Each row is a point on a landscape with many peaks, with its height.
From any point a climber steps to the highest of the 2 points nearest to it. It stops when none of these is higher. Distance is the straight distance between rows; heights are no part of it.
z699: [128 164  69 123 116 163 132 153 115 151 103 174 118 155 165 165 108 178
 105 119 132  95 156 149 150 149 190 118  69 115  57  76 101  62 139 164
  92 175 166  71  84 108 160 129 156 127  97 181]  height 574
z87: [118 152 138 123 110 169 121 128 137 127  94 176  80 122 144 168  97  69
 133 153 173 104 128  77 199 160 104  89 151 116 119 140 169  98 115 161
 110 163 119 134 145  81 128 140 149 192 156  78]  height 334
z317: [145  55 134 132 143 106 152 153 132 128 162 127 163 127 128  44 156 146
 131 151 112 196  99 164  81  79 131 110 134 159 138 155 109 193 173  63
 145  65  82 101 133 133 136 104 158 114 129 104]  height 647
z113: [100 145 121 122 114 133  72 110 129  98 111 130 120 179 165 167 139 140
 125 148 106  69 115 100 163 104 120 100  88 120 153  33  73  86 117 107
 110 130 129  88 141  92 137 101 177 148 141 102]  height 315
z921: [108 123 160 170 157 115 108 181 122 154 127 129 124 114  80 106 116 104
 144 161 128 138  89 123 105 154 158  62 104 148 146 178 152 152 163 100
 129 107 112 130  91 112 125 131  95 158  66 155]  height 504
z429: [123 119  92 113 196 117 131 131 119 138 146 110 165 116 154  96 192 111
 101 105 140 108 148 134 108 159 154 179 197 105 101 122 149 182 128  95
 182 140 106 185  72 208 118 104 175 125 150 129]  height 234
z368: [108 179 128 145 152 130 115 173  75 140 115 169 133 154  93 115 153 197
 115 142 133 155 173 144 156 114 170 119 192 104  85 124 102 107 141 111
 173 188 156 144  79 107 101 124 126 186 111 133]  height 437
z308: [144 154 106 103 203 136 139 151 140 148 138 128 122 135 157 150 110  72
 134  86 148  72 137 114 115 188 151 154  87 160  49 164 167 171  86 172
 116 111 121 156 104 179 170 140 112  99 112 105]  height 293
z58: [121 153 125  58 124 107 160 108 122 115 119  70 120 124 145 122  91 112
 135 112  91  74  84 105 122 104 116 190 144 135  71 127 122 162  92 141
 140 120 125 127 126 120  91 121  86 167 103 113]  height 407
z434: [131 118 151 187 157 132  78 126 125 144 175 156 112 112 106  99 193 105
 156 118 197 135 166 103  89 176  94  86 191 121 129 123 158 188 152 103
 161 124 109 146 166 125  92 135 151 123 169  84]  height 196
z153: [122 164 120  75 128 121 136 139 144 130 112 117  94 126 126 151  89  58
 158 127 115  42  86  81 155 137 116 137 132 157 101 126 121 147  77 158
 129 123 110 120 125 102 111 112  91 179  78 103]  height 375
z446: [ 76 150 143 116  97  85 125 132 135 124 109 115 109 150 139 187 125 195
 120 111 106  80 116 161 161 121 144  80  89 113 132  42  82  66 172 159
  99 141 148  65 125  96 110 111  94 136  71 153]  height 586
z945: [129  89 150 149 103 138 111 111 149 100 158 137 132 115 131  81 138 119
 117 161 125 174 106 136  91  83 101  81 133 124 185 141 126 137 155 109
 115  91 100 115 192 116 148 120 151  95 180 115]  height 535
z483: [137 146 154 155 125 101 141 137  86  97  88 148 158 182 119 135 125 222
 137 114 109 168 131 129 157  74 140 172 140 123 119  63 112 112 187  96
 142 149 169 125  89 134 108 134 156 152 166  85]  height 226
z860: [142 124 120 115 190 126 150 166 125 136 137 138 135 129 155 124 122  46
 138 126 132  93 105 104 104 169 132 152 136 149  71 163 165 206  89 113
 149 111  97 164  90 177 151 139 110 136 125  94]  height 271
z936: [ 86 121 165 166 107 125  50 142 159 103 122 140 136 178 148 181 156 149
 102 168 134 134 141 123 154 120 129  79  98 114 170  66  58  75 123  95
 124 146 128  86 125  70 159 114 188 164 151 103]  height 340
z146: [143 121 149  92  89 159 123  91 143 122  74 112 101 177 158 199  94 104
 166 107 144  78 145  94 177 149  83 131  89 156 132 106 128 111  89 148
  92 153 126  90 147 109 116 162 150 119 130  59]  height 281
z312: [113 113 157 101 121  91 135  90 183 130  86  72 166 142 165 188 130 109
 137  78 107 133 105 143 147 125  77 162  88 193 168 117 122 129 113 101
  86 117 108 120  92 167 148 146 139 129 117 118]  height 452
z189: [133 141 102  85 115 131 178  94 121 105 131 136 135 108 165 139  81  84
 129  97  77  54  49 126 152 106  78 147  93 129 156 139 171 136 142 149
  86  95 136 139 143 159 178 127  82 116 132 139]  height 363
z673: [117 131 110  91 164 123 108 153 178 160 165 103  97 137 172 122  99  85
 126 153 159  80 129 105  89 199 185 121  78 139  55 153 133 136 107 175
 120 129 117 146 109 153 159 146 139  95  83 140]  height 316
z925: [100 146  92 100 104 142 156 148 156 149 133 153  78  94 147 156 126 156
  77 184 141 134 150 159 161 114 201 107  96  78 100 162 125  65 134 195
  89 126 131 108 132 111 172 145 120 123  73 202]  height 519
z590: [ 83 130 123  96  88 104 112 108 182 137 119 107 121 115 131 157 105  92
 138 134 117  95  92 126 144 145 115 100  94 133 185 114 113  78 126 157
  95 125 120 118 140 131 139 134 115 121  84 175]  height 532
z399: [119 185  92 141 188 158 144 166 109 146 162 187  84  83 125 108 154 130
 100 159 135 110 145 130 162 137 192  66 154 100 119 193 176 111 157 153
 139 134 123 180 122 134 155 112 130 129  75 186]  height 694
z757: [152 101  97 123 121 144 160 134  91 160 121 145 153 146 126 118  61 100
 150 128  97 112  82 132 130 136 127 138  54 155 124 148 144 132 125 123
 103 106 142 116  93 159 158 174  76 113 110 137]  height 307
z462: [161 121  81 158 138 158 145 137  84 156 135 120 149 119  69 135 132 178
 132  82 144 156 196 184 106 149 171 143  85 114 115 160 110 118  95 159
 120 112 153 117 131 150 127 137  91  74 117 171]  height 48
z570: [125 151  74  83 105 141 191 142 147 151 131 175  74 115 138 139  96 128
 105 182 132 113 121 144 174  86 184 146 111 118  74 158 105  94 116 180
  94  89 121 114 136 120 147 167 111 138  71 141]  height 458
z895: [124 124  74  96 176 131 136 126 137 129 148 115 154  84 132  89 188 106
  83 132 121 116 160 146 158 112 145 178 218 112 119 165 122 164  77 114
 183 128 111 169  94 153 111  88 140 165 138 152]  height 198
z158: [152 130 114 126 137 140 174 132 112 144  99 153 149 107 113 163  86  70
 138 102 108 106  96 137 179 120  98 155  97 153 143 171 168 130 114 146
 102 110 134 136  98 142 163 142  84 153 123 132]  height 332
z27: [150  72 155 139  84 155  71  97 126 129 127 101 146 174 145 112  81 117
 154 160 162 164 143  62 110 128  96 144 142  97 113 100 125 131 126 118
 158 200 158 127 116 109  95 182 170 144 209  85]  height 555
z832: [129 125 181 122 148 125 156 117 128 108 117 111 111 122 187 151 117  96
 126 123 144 131  98 111 133 148  97 126 131 139 112 158 196 143 147 116
 116 126  88 156 149 141 127 154 158 128 169  65]  height 277
z970: [103 115 123 125 133 118  63 106 141 111 184  75 134 150 163 100 161 141
  91 173 110  95 109 119  60 133 143 115  93 109 129  75  65 119 120  96
 144 125 129 110 127 121 122  97 163  93 113 167]  height 386
z791: [124 128 124 142 135 157  62  87 103  90 147 122 122 181 169 119 148 134
 142 149 122  75 123  79  98 130 102 118  77 132 128  55  95 152 104  89
 118 101 137 100 151 117 126 101 183 118 168  77]  height 291
z22: [111 113 139 126 110 104  79  78 146 119 136  55 158 138 142 129 143 151
 118 106 108 124 128 140  84 144 109 136  82 128 167  69  85 107 109 113
 120 128 143 109 130 135 120 108 130  82 133 166]  height 417
z348: [115 152 115 126 147 141 165 157 104 130 164 149  89  87 118 114 150 179
  76 177 135 155 163 169 151  81 193  91 168  58 116 211 142  98 158 158
 146 121 105 154 150 127 128 129 118 125 113 169]  height 559
z149: [134 129 121 130 175 144 113 162 101 151 118 152 130 130 107 111 130  55
 144 141 147 118 132  97 122 167 113 128 177 135  71 146 155 205  89 108
 167 137 114 149 104 137 113 157 103 192 128  77]  height 249
z498: [132  79 163 149 111 112 121 175 144 167 155 126 115 123  91  94  98  91
 164 166 131 167  90 134  74 147 121  81 102 162 143 189 124 162 138 111
 133  96  98 109 138 119 132 166  85 128  87 134]  height 544
z67: [144 150  90 155 169 128 115 153 101 166  93 143 179 148 108 172 149 133
 134  81 149 136 176 146 132 170 159 169 131 149  96 120 122 110 114 116
 130 170 140 146  57 164 139 134 164 144 114 153]  height 147
z645: [133  85 153 128 178 109 111 149 167 142 171  99 135  74 148 104 172  84
 100 144 148 143 125 148  90 154 146 109 144 126 131 194 145 159 107 119
 147 105  63 140 132 146 134 112 159 111 127 152]  height 372
z800: [112 179 134 143 127 137 166 139  90 122  86 201 105 149 169 130 124 162
 122 137 146  93  93  94 183 121 148 115 148 106  97  56 159  68 206 103
 121 160 171 146  79 140 127 114 188 156 145 110]  height 333
z201: [128 159 113 144 173 102 159 110 102  96 142 104 153  98 145 144 200 191
  95  66 105 107 161 177 153 100 140 189 173 107 121  99 124 127 151 113
 148 111 137 157 126 151 115  77 138 124 141 153]  height 129
z130: [103 112 176 144 127  74 110 131 157 134 110  50 156 104  84 145 150 169
 118  92 126 173 138 173 104 139 131 131 115 143 162 144 108 135 122 126
 129 120 129 107 108 108 100 108  78 138  97 173]  height 648
z119: [101 135 172 139 160 114 125 158 133 121 154 133 104  97 163 148 160 158
  65 164 166 165 145 167 138 121 185  74 132  68 114 191 144  87 158 141
 127 124  78 141 144 122 142 137 169 120 146 137]  height 465
z679: [151  88  98 177 137 122 101 139 119 165 111 128 197 140  86 133 141 132
 131 118 143 174 188 147 128 157 161 166 158 139 167 126 118 104 134  97
 165 186 140 162  50 171 136 123 165 135 142 188]  height 125
z962: [103 178 135 145 147 117 126 170  72 134 106 140 133 140  90 130 140 206
 112 125  96 116 137 145 151 100 177 120 132 111  86 114  98 111 143 126
 155 157 169  98  71  82  99 102  75 185  50 166]  height 507
z855: [158 135 118 147 126 161 116  95  93 130  94 156 155 167 124 181 143 173
 128  83 175 158 204 129 149 156 125 173 146 121 104 101 127  97 117 135
 127 184 142 140 131 145 115 163 187 103 195  85]  height 205
z591: [140 160  93 125 158 167 141 156 128 145 106 154 117 102 127 174 104  67
 121 105 139  85 126 126 169 158 131 107  67 142 105 181 170 117  84 188
  81 111 136 116 112 115 174 124 108 148 104 135]  height 321
z488: [159  73 129 177 129  99 111 129 154 139 112 138 166 149  97 119 168 159
 154 122 140 186 158 151 112 128 116 150 123 195 164 110  83 179 125  81
 124  80 116  97 106 131 126 118 136 117 124  89]  height 425
z140: [141 102 151 107 154 141 140 110 138  94 126 131 133 103 178 126 158  66
 106 125 145 129 130 105 144 145  75 163 192 132 116 156 185 192  92 113
 154 131  88 154 160 140 121 131 148 142 205  51]  height 274
z654: [138 122 142 125 168 102 142 124 152 141  94  97 158 159 172 175 145  98
 153  83 126 107 109 125 110 152 107 170  75 201 125 106 127 164  99  79
  94  98 110 135  57 193 163 130 162 111 105 102]  height 421
z108: [145 132 108 139 138 149 153 113  88 119 102  95 161 106  98 151 146 186
 105  70 122 147 184 178 148  96 139 168 114  94 119 141 110 118  94 155
 116 112 158 114 132 122 112 115  82 122 150 155]  height 71
z12: [ 88 137 198 136 108  85 115 164 182 145 133 130  85 109 143 188 144 157
  93 162 198 165 143 159 133 169 164  84 119 108 134 164 133  61 168 161
 110 147  84 139 130 105 133 146 165 133 111 134]  height 411
z966: [118 119 164 129 156 105 147 119 135  91 136 110 141 130 172 117 181 161
  83 138 146 175 129 142 133  97 124 149 186 102 109 123 138 126 167  95
 156 135  98 154 140 141  97 124 204 135 196  79]  height 444
z356: [126  85 154 127 131 131 134 142 163 128 158 105 129  55 106  92 145  60
 113 148 138 163 139 137 119 147 116 109 168  91 175 206 170 143  86 145
 157 127  98 152 163 119 132 105 112 128 160 169]  height 419
z44: [138 115 137 180 153 147  81 107  79 116 175 130 122 116 119  62 157 114
 156 120 141 104 134  85  64 169 101  96 151 120 130 101 168 195 142  96
 150 111 141 143 164 124  95 103 120 113 173 109]  height 191
z767: [148  81 125 110  89 100 158 104 147 141 165 125 158 133 138 104  93  89
 157 124 100 150  86 131  77 136  86 157 128 175 167 125 135 140 161 106
 137 134 113 154 144 180 155 155 123  71 135 147]  height 264
z704: [129 163  54  98 108 197  86 143 110 171 148 169  96 136 105  79 121 156
 124 187 140 118 180 110 110 142 174 108 157  67  78 143  75  95  64 150
 154 191 172 135 133  92 130 139 135 134  89 188]  height 454
z684: [153 124 128 115 100 120 145  93 142 155 134 100 128 130 123 156 100  96
 174  62 114 104 130 125  96 178  80 159  74 173 163 112 134 124  86 157
  95 125 139 130 139 179 137 141  78  54 111 149]  height 356
z432: [154 130  86 146 152 139 129 130  77 145  85 143 180 155  94 162 161 196
 128  57 143 167 221 160 157 137 144 196 164 132  88  99 103 133 100 123
 154 162 147 123  91 147 107 138 146 146 164 106]  height 174
z926: [175  69 104 150 127 142 146 116  64 110 177 130 141 122 133  29 120 133
 150 122 108 128 112 114  65 136 107 141 156 131 136 118 174 200 163  87
 172 115 133 144 169 161 122 111 116  83 195 111]  height 217
z211: [167  73  98 127  76 129 138 126 117 165 150 171 153 160 123 118  51  58
 182 150 106 129 100 104  96 166  93 164  82 163 158 126 123 136 120 116
 136 150 138 143 109 180 174 183  81  77 130 156]  height 286
z527: [127 120 141  97 105 142 115 102 136 101 143 103 121 114 149  85  87  80
 111 179 118 129  99  75 136 117 104 140 192  86 126 135 156 126 120 131
 169 176 133 166 138 105 107 130 131 168 187 120]  height 551
z630: [157  98 133  95  85 122 208 112 129  91 162 130 132  94 131  84 107 119
 128 116 101 177 100 151 119  60  89 145 184 140 146 161 168 167 174 129
 155 108 106 146 222 130 142 120 117 102 180  98]  height 327
z415: [174  50 147 126  94 108 137 101 180 136 121  88 153 126 139 108 155 126
 151 102 147 189 163 142  98 138  75 172 142 180 154 134 115 173  97 114
 126 119 109 101 148 132 110 129 117  82 145  88]  height 384
z505: [122 136 152 108 131 155 135 113 145 116  92 118  99 139 195 198 110  92
 123 123 165  99 124 108 179 161 113 114  85 142 107 145 172 113 107 155
  80 132 108 121 135 122 138 157 163 134 144  65]  height 303
z580: [144 124 128 101  74 130 174  96 105 136 133 112  95 132 122 118  68 150
 150 125 124 137 115 128 104 122 118 144 106 116 108 129 137 108 139 169
 116 120 139 121 178 133  97 174  74  86 125 116]  height 225
z957: [137 175  75 132 134 141 112 136 110 148 117 177 110 148  94 129 107 122
 149 124 105  62 103 110 145 115 151 120  94 161 118  90  87 104 120 134
 110 109 151 108 105 122 139 112 118 135  58 152]  height 499
z154: [121 117 132 133 177 123  85 166 175 159 171 115 124 104 143 124 145  65
 112 165 156 109 121 116  93 187 173 101 100 134 118 188 142 134 102 134
 135 128  91 161 100 150 168 131 164 113  92 174]  height 341
z806: [114 167 143 164 140 110 163 157  80  91 132 185 143 177 149 121 163 220
 109 150  99 141 122 142 148  70 162 141 143  98 118  56  94  80 196  70
 154 128 169 131  94 136 141 118 173 127 152 105]  height 260
z575: [100 144 152 137 119 141 115 152 108 117 140 136  84 121 100  89 113 159
 108 192 150 157 126 117 128 115 160  69 161  82 100 167 131 123 154 143
 143 133 128 130 147  77  83 138 101 172 126 112]  height 453
z734: [127 136  98  59  94 107 171 103 126 143 110 104 141 118 118 121  63 132
 137 122  71  89  86 121 152  81 131 199 132 118 109 127 109 112 136 149
 127 138 153 129 104 131 112 153  69 157  79 176]  height 448
z437: [119 123 161 126 103  69 143 124 153 137 110  90 167 126 103 137 106 150
 122 130 117 186 129 138 130 108 143 169 178 123 155 130 137  95 186 128
 156 184 132 164  87 139  99 142 127 152 121 172]  height 556
z949: [ 85 133 151 115  98  96 129 113 179 122 117  86 128  91  86 148 133 142
 123 107 110 159 119 173 115 106 112 107 110 111 184 152 102 102 113 159
 101  96 125 107 171 116 129 122  72 105  87 174]  height 583
z452: [131 125 148 122 111 149 106  82 109  88 125  97 103 178 155 129 126 135
 171 105  98  83 103  95 107 129  62  98  71 171 156  69 133 167 124 106
  96  88 136  81 186 122 115 113 127 100 143  62]  height 269
z772: [155 138 163 154 135 147 113  68 101  98  93 128 126 155 140 186 158 162
 137  70 160 131 177 115 143 160  86 159 135 151 137  87 158 130 127 125
 107 144 144 134 155 139 103 135 172  89 183  60]  height 232
z427: [ 89 147 162 141 161  80 117 157 113 136 124  67 142 129 116 142 155 180
 114 116 106 134 122 159 105 134 169 131 109 131  95 124 101 136 143 108
 145 131 140 109  84 109  89 113  89 151  53 169]  height 579
z563: [112  85 163 125 112 107 132 148 154 131 161 129 130 133 115  81 124 127
 137 160 115 182  76 157  75  87 110  69 106 168 151 169 104 167 165  95
 115  73  81  95 169 117 140 144 126 112 110 110]  height 587
z799: [ 96 136 136  94 123  91 129 107 170 145  88  78 171 118 158 193 112  99
 116  91 109  99 106 144 170 129 115 174  90 146 159 127 121  86 115 141
  92 145 132 133  74 149 149 137 126 157  96 178]  height 490
z203: [130 150  98 170 133 158  74 108  99 116 139 152 142 134 101 104 150 142
 112 144 111 115 146 118 123 110 139 112 131 116 169  87  98  99 112 102
 134 132 163 132 129 115 143  86 142 120 140 170]  height 432
z173: [104 144 115 141 149 157 109 144 116 111 116 129 130  93  86  99 131  94
 103 158  95 117  99 128 153  89 135  77 112 118 170 175 134 137  93 121
 119  83 136 110 131  87 148  95  76 176 105 163]  height 413
z739: [127  82 173 146 170 118 148 151  93  98 127 115 149 144 156  80 150 175
 128 145 111 190 102 148 107  95 132  99  93 128 116 150 144 194 160  62
 122  58 103 101 123 128 125 121 159 140 174  67]  height 575
z730: [126 121 134 159 149 130 114 136 123 127 119 138 135 159 132 142 141 137
 127 141 134 140 118 138 126 121 138 121  78 162 126 126 101 134 119  92
 108  89 116 110 112 130 137 142 156 126 128  95]  height 467
z728: [133 161 131 151 146 117 151  91  95 100 121 105 151 105 140 168 162 184
  96  65 103 110 136 177 154  84 117 157 111 102 156 105 140  93 167 137
  97 102 150 135 143 140 145 104 115 109 153 160]  height 99
z493: [111 135  91  85 112 122 138  85 127 103 159 118 152 129 160 100 107 103
 128 107  69  62  48 121  85 107 100 131  92 151 168 110 129 150 137 118
  94  85 128 134 159 173 170 105 107  81 118 154]  height 388
z385: [107 161 102 136 139 185  68 162  97 150 136 147 107 137  98  96 139 146
 111 165 158 132 162 121 119 162 166  68 140  74  68 156 112 126  96 137
 146 165 152 119 129  79 111 147 124 173 117 138]  height 406
z107: [131 163  90  79 124 143 138 139 173 149 106 144  74 122 134 182  93  65
 149 118 144  34 121  99 177 166 131 114  86 153  97 115 135 111  80 209
  87 121 124 108 132 109 152 113 118 144  76 123]  height 348
z297: [137 131 106 101 112  87 176 105 139 133 119 105 168 122 114 127 112 145
 133 104  85 130 110 148 137  77 126 216 161 141 135 125 115 117 154 118
 139 129 135 158 106 165 121 142 117 131 110 171]  height 495
z135: [115 180 125 146 166 125 144 168  98 121 107 177 127 163 163 128 165 147
 125 141 135 110 110 101 142 121 164 132 133 118  78  73 116  98 164  72
 143 121 154 150  74 157 136 124 196 129 123  98]  height 299
z999: [112 177  63  98 110 174 107 165 137 161 119 177  93 131 147 136 128 171
 103 162 134 106 171 133 146 158 197 104 130  95  62 117  88  65 100 167
 125 201 157 100 103  85 150 125 148 159  75 204]  height 514
z360: [171  96 120 118  98 123 160 117 107 135 210 147 115 135 154  69  97  99
 151 155 127 120  93 105  48 141 109 144 149 136 119 134 150 143 176 114
 158 140 107 167 174 171 131 144 139  56 155 128]  height 243
z864: [147 154 149 127 117 131 137  90 125 134 111 121 117 102 116 176 107  76
 157  69 140  94 135  99 136 185  78 146 121 135 162 119 185 101 106 177
 109 152 142 156 148 139 123 113 104 103 140 132]  height 379
z844: [134 178  88  98 100 179 118 139 138 160  74 201  86 117 107 165 103 108
 148 119 164 114 168  97 187 151 125 121 155 110 104 137 118  66  77 184
 106 186 142 121 131  74 140 136 151 191 133 125]  height 370
z944: [123 131 107 146 187 123 123 142  86 117 141 133 154 144 144  82 177 148
 114 142 117 117 124 120 110 127 156 149 153 111  98 101 126 153 142  62
 165 123 138 163  83 172 121 106 179 130 144 125]  height 265
z760: [133 129 134 154 124 117 137 129 112 152 149 120 124 113  94 149 130 182
 120 108 143 160 164 176  99 147 170 106  84 105 157 155 122  81 153 161
 103 119 130 133 140 145 135 141 106  58 105 187]  height 30
z353: [108 187 142 147 116 133 141 150  88 120  95 200 106 142 127 141 121 197
 104 143 149 136 150 132 187 100 158 108 168  98 101 104 133  67 178 142
 123 174 156 133  97  94 118 118 136 178 140 114]  height 378
z16: [100 137 175 169 126 111  87 153 178 119 131 138 122 132 138 211 173 154
  84 140 168 150 146 165 135 147 143  82  96 130 168 125  92  69 125 119
 103 120 101 115 140 101 170 121 172 118 128 123]  height 373
z267: [168 119 153 148  93 103 178 124 143 120 121 135 122  96  61 122 113 113
 181  70 130 183 152 129 122 132  79 157 203 164 173 132 166 167 154 153
 155 131 132 150 181 124  93 117  70 106 149 108]  height 368
z833: [117 167  87 118 143 133 142 124 112 118 148 132 112 121 139 113 130 152
 102 145  87  85  91 145 126  76 163 122  92 116 116 122 108 118 147 128
 105  77 135 117 139 134 145 120 105 105  74 166]  height 450
z677: [166 106 153 107 127 108 147 106 136 150 121  79 123 151 163 166 108  87
 172  71 126 103 129 110  84 192  75 171  97 204 116 121 149 184  83 118
 116 138 111 134 107 187 138 145  89  93 115  97]  height 385
z86: [149  71 184 110  86 118 127  97 164  93 108  53 134 126 131  99 129 144
 149 102 123 208 147 119 107 113  66 150 148 145 135 122 140 206 109 132
 136 132 143  87 166  87  72 122 101 124 171  56]  height 344
z763: [150 119 169 128  82 156  97  72 140 105  86 126 107 168 124 173 103 126
 181  96 149 122 166  80 147 130  73 148 135 140 163  80 127 116 114 139
 117 167 153 110 162 102  99 150 158 104 171  67]  height 259
z551: [ 77 121  85 100 116 122 122 111 134 109 146 135 130 139 166  94 101 129
 120 162  78  89  46 138 112  86 133  72  70 129 154 115 102 120 163 109
  85  72 119 102 148 151 164 141 119  98  83 156]  height 414
z786: [100 136  96 110  85 140 124 133 109 152 102 119 118 139 123 160 101 193
 113 120 116  95 138 162 142 132 171  85  55  88 111  81  90  65 145 177
  90 156 174  57 111 100 126 123  78 119  66 199]  height 645
z682: [156  80 132 115 125 129 187 125 148  87 148 132 140 110 155  87 133 112
 105 151 128 189 111 142 152  61 105 155 210 125 142 170 165 152 164 110
 167 123  83 154 163 143 130 127 182 135 211  74]  height 376
z396: [121 168  69 115 129 163 145 146 139 160 150 181  77  86 109 122 121 115
 105 179 129 103 144 121 155 146 184  94 111 102 130 169 159  85 124 195
 106 133 146 145 124 117 178 118 113 119  53 219]  height 591
z265: [119  99 150 173  63 128  73 126 209  97 142 133 133 115  46  66 140 138
 154 141 129 202 134 136 102  72  90  79 150  86 218  91  86 164 117 128
 129 113 160  98 172  78 119  88 105 105 147 132]  height 314
z922: [108 138 127 101 115 120  92  88 129 121  84  69 172 127 132 162 118 131
 118  79  94  88 125 123 151 115 110 162  91 119 159  79 104  91  87 139
 114 156 159 107 104 117 125  99 118 147 135 170]  height 451
z841: [137 130 137  98  86 141 138 100 100 118 121  96  88 154 134 117  65 115
 183 113 110  70  95  84 113 144  84 115 100 135 115  85 140 145 123 150
 122 128 141 101 174 107  84 134  73 116 120  88]  height 248
z9: [127  99 182 143 118 131 128 166 140 118 146 130  96 119  85  89 122 124
 134 170 160 187 128 125 105 108 107  90 168 121 108 196 129 181 130 134
 149 105  98 111 173  78  87 153  95 165 148  64]  height 399
z426: [130 135 133 171 188 141 137 175  92 114 138 164 116  97  90  83 146 103
 130 144 113 132 103 132 131 110 149  71 132 145 138 189 159 184 135  93
 133  59  99 128 133 115 135 105 104 157 116 118]  height 459
z138: [121  92 180 105 127 131 109 107 147  84 110  74 118 125 162 119 141  89
 135 131 132 143 121  89 122 133  62 139 156 147 116 135 159 204  87 113
 142 127 115 105 165  92  85 123 127 167 173  44]  height 308
z378: [111 163 117 137 119 104 104 135 132 142 117 133  95 160  95 152 119 145
 168 111 115  69  91 125 130 138 125  72  78 168 142  66  85 111 157 139
  99  97 136  85 138 106 106 116  98 125  48 133]  height 537
z850: [138 110 124 142 101 132 106 106  95 123 103 121 175 176 125 144 111 196
 113 120 117 166 154 142 139  96 149 168  95 118 129  80  82  86 128 116
 128 158 165 105  99 124 130 150 148 122 168 129]  height 197
z698: [ 97 118 172 128 149  90 143 144 142 108 123 100 146 152 170 121 157 149
 111 153 117 166  88 142 109  94 134 128 107 133 116 117 107 129 163  65
 130  99 110 122 106 132 125 126 183 138 138  98]  height 512
z123: [152 158 134 144 150 111 155 121 121 130 135 149 112  88  96 152 135  78
 160  85 139 117 136 112 134 168  94 150 192 155 147 145 188 140 137 150
 145 135 112 182 153 145 113 114 106 128 131 124]  height 420
z619: [147 130 111 171 138 133 140 151 117 152 169 164 106  91  54 118 146 141
 140 126 137 148 160 161 103 135 165  90 130 120 181 180 132 111 145 153
 136  88 109 147 161 147 139 118 107  72  94 183]  height 13
z322: [136 168  78 108 117 153 158 159 139 159  93 213  96 143 121 161 103 122
 130 155 151 120 139 128 191 112 170 142 126 146  78 139  93  79 104 156
  97 132 128 112 102 108 151 155 153 170  88 118]  height 412
z868: [141 128  90 135 153 120 118 102 129 112 129 125 151  99 116 112 189 142
 108  99 130 131 179 138 144 123 127 174 189 128 132 108 103 145  81 115
 156 111 127 141 135 128 106  83 134 131 154 125]  height 165
z8: [133 142 124 152 124 146 125 102 107 104 144 145 119 106 122 101 121 108
 120 141 115 121 111 114 121 114 118 101 145 112 175 132 164 108 152 125
 121 114 127 156 167 128 137 109 125 112 163 143]  height 483
z510: [130 108 127 151 165 127  92 146 132 159 139 140 137 126 102 100 176  90
 133 146 172 151 162 114 113 157 115 127 214 123 106 133 134 180 123  97
 176 150 107 157 107 145  99 147 153 172 147  94]  height 224
z271: [141  90 155 126  85 111 115 112 145 124 124  94 151 139 123 108  78 119
 131 162 126 186 115 102 123 113 120 153 164 111 143 127 140 112 159 130
 155 185 137 154 108 124 102 163 142 145 176 128]  height 621
z882: [148  84 125  99  95 130 153 119 159 112 161 104 144  78 109  71 107  60
 120 158 104 171 126 119 124 116  98 162 198  92 167 170 158 142 104 145
 185 167 128 169 148 126 123 113  99 125 178 168]  height 479
z403: [146  97 171 163  66 147 100 145 191 101 151 145 105 133  67  83 121 127
 156 168 166 201 144 106 113  68  82  96 177 106 168 143  99 173 121 138
 145 123 139 103 182  64  98 132 119 137 174  79]  height 351

For each start below, name the point where the climber stops.
z434 | z271
z760 | z130
z841 | z399
z140 | z317
z619 | z130
z189 | z786
z591 | z271
z483 | z130
z944 | z130

Call two points neighbours if one is among the 2 nearest of the other. Go from one point of each pair to the other, from neighbour to neighbour, staying as high as possible. Name the lowest point that can't be avoided.
z130 and z158 | z265
z799 and z123 | z684
z271 and z575 | z591
z786 and z575 | z385
